Points, in no order, along strands that fork, close into loops and pass close to each other.
In the rows, zero is written as 128.
Points whose rows are less than 106 apart are linked; no others are. Some points are linked to none.
Z_206: [ 68  96 118 144  42 128 108 148 158 199  91 153 104  73 101 123 152 129
 115 128]
Z_658: [173 103 171 130 188 141 111 103 105 131 108 113 103 106 182 130 141 155
 137  91]
Z_364: [ 73 105 113 159  49 114 132 151 148 144  98 163 109 143 165 138 123  74
  89 124]
Z_236: [122 154 129 166 174 152 178  99  82 136 127 114  87 103 120 113 154 124
 123 164]
Z_232: [154 139 159 144 188 107 105  84 154 123 127 130 122 131  69 128 157 156
 165 127]
Z_112: [107 120 105 176 125 187 188 120 160 156  80 118  99  68 138 152 197 119
 120 136]
Z_831: [180 149 163  96 134 154 123 157 122 164 146 130 111 172 159  90 110 178
 146 105]
Z_284: [ 91 106 103 112  37  95 121 154 108 196 110 171 100 119 117 135 150 129
  53 139]
Z_993: [ 73  82 115 146  40 182 136 137 178 132  92 147 130 105 112 127 174  70
 119 131]
Z_428: [152 181 140 167 156 114 118 108 151  85 192 127 166 132 127 157  78 133
 134 129]
Z_829: [154 136 128 141 119 120 154 160 120 129 123 121 108 191 123 118 133 125
 132 117]
Z_339: [ 74 107  97 170 101 163 129 127 139 216  79 109 122  90  74 136 158  92
  94 133]
Z_560: [165 135 179 131 147 154 122 172 128 166 118 142  86 149 153  99 132 133
 171 102]
Z_226: [103 137 128 138 119 163 171 132 169 165  94 150 118  88 128 142 171 104
  97 147]
Z_791: [127  99 145  96 184 141 128 108 114 107 103 123 130 105 119  97 144 113
 163 114]
Z_25: [ 93 143 120 131 106 139 131 138 123 124 129 154 144  98 117 188 169  88
  52 113]
Z_54: [151 108  94 153 118 127 143 122 112 134 189 115 106 201 155  97 117 149
 157 166]
Z_35: [ 96 102 104 111 100 167 126 152 135 142 120 172 135  91  98 174 208 116
  55 109]
Z_178: [126 192 114 120 169 113 109 119 120 126 168 157 140 159 122 166 100 116
  84 117]
Z_394: [143 140  89 104 108 102 119 108 138 126  89  97 148 112 116 188 143 100
 117 138]
Z_23: [169  56 173 128 169 126 117  93  71 114 138 134 136 145 104  93  76 163
 127 136]
Z_598: [126 115 166  78 174  94 171 121 120 116 163 106 144 156 107  69 138 147
 130 157]
Z_292: [172 142  96  88 135 113 157 132 118  89 120 166 112 154 127 120  83 125
 189 124]
Z_947: [141 152 143 132 146 138  98  65 125 102 156 140 119 187 126 101 116 130
 123 157]
Z_193: [135 162 165 111 168 146  85  87  98  99 118 103 143 125  85 118 145 158
  99  83]
Z_108: [100 100 150 143 170 153  94 131 102  85 106 110 129  92 106  96 150 105
 198 102]
Z_698: [ 75  93 124 178  54  87 111 144 165 179  77 157  96 106 171 153 132 124
  72 102]
Z_93: [128 174  90  87 166 115 104 115 104 106 118 166 113 103 108 154 136 129
 159 134]
Z_473: [ 88 135 106 177  67 133 153 152  98 143 102 156  68  71 158 144 127 112
 136 147]
Z_691: [134 160 162 132  80 135 124 145 154 135 191 165 118 128 109 120 129 139
 142 169]
Z_546: [ 84  96 105  96  71 146 118 140 122 163 121 200 120 121  91 144 178 100
  72 141]
Z_67: [ 73  93  99 185  91 125 113 164 164 158  56 163 102  86 158 171 170  95
 109 102]
Z_262: [108 130 168 162 146 126  95 152 120  91 154 114 121 128 120  90 132 124
 195 124]
Z_132: [104 125 103 131  79 116 100 118 111 171 117 102 120 136 101 157 180 138
  68 144]
Z_730: [ 99 126 160  90 190 162 110  81 132  89 104  99 156 105 122 100 176 158
  91  96]
Z_464: [182 156 157  73 154 153 160 136 108 146 113 115 127 143 139  76  65 172
 141 104]
Z_142: [116  85 163  83 198 147 132  97 105 104  77 128 130  59 143  75 127 163
 171 123]
Z_28: [139 122 116 173 118 105 132 126 140 135 121 143  99 138 179 167 131 104
 121 154]
Z_189: [119 172  95 155 114  80 123 152 133 143 174 105 144 142 145 178 129 134
 111 133]
Z_304: [102 137 176  96 174 150 102 103 137 109 111 155 155 162 126 116 120  95
  73  89]
Z_290: [185 108  56 134 144 124 171 138 127 166 173 102 145 197 137 116  90 138
 150 152]
Z_406: [163  81 182 127 145 142 117 111  78 116 170 140 136 130  77 109 120 122
 145 143]
Z_375: [131 171 156 102 152 129 119 127 161 138 135 174 138 178 119 141 111 103
  85 114]
Z_668: [118  98 160 127 193  81 115 123  97  72 107 117 153 140  97  90  87 147
 154 114]
Z_617: [ 70 182  72 104  98 114 147 137 120 119 102 101 105 103 138 122 186 131
 138 151]
Z_664: [ 76 110  98 155 100 137 145 129 108 189 113 116 117 122 105 139 164  92
  72 159]
Z_363: [143 115 189 107 174 142 120 108  82 104 115 125 123  75 128  88  96 188
 148 117]
Z_158: [165 133 138 130  97 139 128 117  91  84 140  97 130 111 142 153 120 125
 141 133]
Z_253: [119 143 103 175 147 169 178  84 126 115  86 104  95  89 130 148 155 101
 126 152]
Z_183: [127 147 135  76 159 147 124 126 132 127 108 120 122  78 191 168 144 102
 131 113]
Z_925: [164 147 135  99 175 108 151 117  76  91 158 145 130 113 116 141  73 151
 130 124]
Z_902: [ 80 132  74 138 122 109 148 130 133 120  84  80 113 126 131 117 204 105
 146 145]
Z_101: [137 130 133 143  68 156 154 142 104 104 116  86 139  82 140 164 137  79
 121 118]
Z_911: [ 75 168  82  98 124 121 130 140  97 126 121 155 108  94 108 140 175 108
 144 144]
Z_536: [127 142 147 108  66 127 118 164 140 154 147 146 106  82 113 142 164 135
 159 169]
Z_806: [116 144  99 154  87 124  96  77 113 138 121 139  87 149 106 143 139 131
  96 155]
Z_768: [123 137  86 109  82 109 140 148 166 148 164 129 155 193 150 123  80  96
 131 159]
Z_261: [162  89 140 134 186  67  98 129 119  97 127 109 159 141  85 102  71 192
 177 117]
Z_590: [166 156 145  64 133 145 143 129 157 159 112  99 148 142 128  90  94 132
 168 131]
Z_930: [123 182 139 148 161 134 175 110 113 138 138 108 123 118 128 144 116 109
  96 144]
Z_45: [180 132 107 100 144  95 136  99 156 135 111  78 144 148 142 167 111 112
 147 147]
Z_319: [142 147 146 147 168 107 110 126 155 160 121 142 112 135  96 157 179 126
 135 142]
Z_96: [156 144  98 153 102 110 118 109  84 127 129  86 122 114 103 194 128 130
 122 140]
Z_582: [163 120 154 155 153 133 102 132 121 124 127 143  97 139 182 166 133 119
 135 118]
Z_125: [113 116 115 131  86 140  94 132 112 140 117  90 126 125 144 145 189 124
 114 127]
Z_128: [ 73  73 110 160  73 161 101 135 178 213  82 135 130  64 103 154 159 109
  81 107]
Z_884: [156 115 136 146 163  80  93 106 144  96 158 110 152 147  80 125 122 161
 180 127]
Z_467: [ 85  95 130 133 140 191 125 126 118  66 103 122 155  94 118 105 156  62
 180  99]
Z_588: [101  80  90 140  80 171 150 125 189 115  87 118 140  92 111 157 199 117
 123 113]
Z_633: [138 100 114 131 162 122 111 139  94  79 182  94 162 109 169  98  36 171
 186 126]
Z_85: [ 85  99  76 127 132 166 127 110 168 105  79  83 126 112 125 134 208 117
 131 120]
Z_114: [123 137 112 187  66  96 175 182 140 152 144 132 119 158 139 126 101 117
 106 141]
Z_522: [ 76 129 150  96 201 156 162 126 177 118 120 165 144 111  80 100 204 114
 132 104]
Z_908: [155 118 138  74 145  94 161 126 121 128 189 141 154 159  90 115 119 130
 133 157]
Z_78: [ 93 129 112 186  71  97  99 138 153 191 101 151  81  95 160 154  97 137
 105 135]
Z_639: [157 139 141  95 156 127 157 110 156 125 105 111 135 123 123 123 132 108
 147 139]
Z_647: [111 115 101  98  60  76 156 161 132 170 130 172 104 134 132 144 162 129
  98 153]
Z_731: [ 86 116 163  89 200 152 105  91 110  86  87 134 159 138 140  85 132 134
  86  85]
Z_940: [ 95 146 106 174  54 104  98 140 127 119 162  98 141 148 139 153 117 116
 109 147]
Z_490: [174  81 190 108 138 140 127 154  60 127 163 107 153 138 107 115 116 125
 115 105]
Z_491: [116 152 148 122  99 183 149 150 149 133  78 131 107 103 150 116 174 107
 132 107]
Z_453: [147 142 115 105 142 122  70 128 128 152 165  97 173 164 140 147  74 119
 136 108]
Z_867: [170  90 123 108 173 117 111 129  98 116 161 118 173 152 151 137  51 116
 145 112]
Z_600: [167 152  93 123  99 109 155 146 122 124 125 139  95 175 162 140 129 173
 116 128]
Z_164: [109 145 112 118 188  83 125 119 127  75 125 121 146 161 136  71  66 155
 176 118]
Z_636: [142 103 173  72 204 108 177 130 107 122 122 132 142 132 145  70  91 164
 119 132]
Z_351: [167 126 144 157 178 111 165 146 125 130 141  90 127 175 132 100 109 160
 148 115]
Z_736: [138 141 156 162  80 122 162 175 149 107 149 144 132 186 137 117 128 103
 115 123]
Z_279: [152 137  75 106  72  73 153 169 139 148 138 177  97 141 152 146 128 150
 141 153]
Z_846: [148 112 153 131 200 115 112 126 107 133 114 104 134 186 152  93  82 164
 113  97]
Z_24: [146 105 162 115 170 132 109 150  95 112 168 119 172 102 158  71  16 195
 154 117]
Z_502: [ 71 112 127 184  45 129 144 147 139 175 101 124  80  60 140 103 142 127
 132 149]
Z_566: [159 142 103 174  55 127 112  91 124 127 136 167  90 165 110 160 103 149
  98 156]
Z_65: [125 149 168 141 135 110 144 148 142  63 175 129 119 114 132 113 130 131
 184 142]
Z_231: [164 114 141 103 152 120  77 129 112 132 115  93 165 196 139 127 102 135
 105  90]
Z_425: [174 160  87 146  50 126 110 122 152 126 158 121 133 155 120 156 100 167
 122 139]
Z_138: [127 154 128 117 135 145 112  68 115 111 149 169 103 142 115 130 152 123
 102 162]
Z_726: [132 211 130 150 165 106 134 141 152 149 150 111 150 134 129 174 114 123
  84 125]
Z_739: [137 122 143 115 124 162 113 136 125  94  94 102 120 107 148 124 200 138
 129  95]
Z_461: [142 148 198 120 175 146  99 137  93 111 153 112 148  97 136  84  64 186
 131  96]
Z_443: [132 146 164 155 167  97 128 138 125  74 216 139 154 118 129 130  77 134
 165 130]
Z_712: [ 88 114 118 143  83 168 128 129 126  81 109  93 141  80 117 149 166  71
 149 120]
Z_567: [120 133 151 119 175 131 138 128 168 131 104 157 115 112  88 131 209 136
 126 107]
Z_127: [125 153 154 119 119 119 139 135 120 137 199 140 139 146  97 123 135 109
 108 162]
Z_442: [ 83  92 115 127  52 142 127 124 179 154  92 150 150 119 154 153 136  56
  91 138]
Z_675: [128 145 118 211  68  88 133 151 155 174 106 111 109 130 129 151  95 134
 114 134]
Z_702: [163  94 181 101 138 166  99 112 116 116 106  88 127 116 170 117 162 145
 130 117]
Z_599: [114 129  99 123  56 104  91 146 149 162 147 129 150 149 123 162 105  91
 111 162]
Z_36: [202 150  80 132  90 154 136  97 126 134 136 111 126 159 123 137  72 161
 140 144]
Z_370: [103 167 141  97 131 155 115 133 136 137 116 132 150 107 141 166 146  82
  96 107]
Z_710: [184 142 112 144 145 122 129 120 169  92 211 130 176 150 132 122  56 164
 147 114]
Z_615: [ 69  96  91 139 109 166 130 165 162 127  70 178 104 115 168 159 188  86
 114  97]
Z_842: [173 152 138  94 129 135 139 123 185 136 180 122 168 160 122  96  74 150
 165 135]
Z_869: [123 124  98 117 186  96 131 140 121 102 183 109 157 140 153  70  52 156
 197 133]
Z_645: [180  87  67 104 163 120 129 151 109 142 184 123 164 181 150 105  60 144
 158 109]
Z_641: [157 142 107  70 150  98 109 106 106  83 111 153 113 139 110 116 119 164
 183 122]
Z_875: [147  80 173 113 199 116 169  90  97  95 135 174 125 140 113  75  90 152
 128 145]

A piece is two or more points that can be reached from each other along the links. Count, over all rows, the pieces, the separate loops (a circle has one, a figure eight two, a Y none), the forks (points with three links) and the tips (points with one).
pieces: 4
loops: 2
forks: 10
tips: 14

A fork is a point with three links, a tip a point with one. Leave the first point through the second and follow the links. Name the first fork or tip that comes.
Z_24; Z_633: Z_522
Z_108; Z_467: Z_639
Z_668; Z_164: Z_791
Z_183; Z_370: Z_829
Z_829; Z_351: Z_54
Z_641; Z_93: Z_698
Z_406; Z_23: Z_536

A tip is a point with one link. Name the tips that can be reached along the links from each point below, in the order of the rows.
Z_645: Z_54, Z_292, Z_183, Z_615
Z_567: Z_560, Z_522
Z_406: Z_536, Z_490
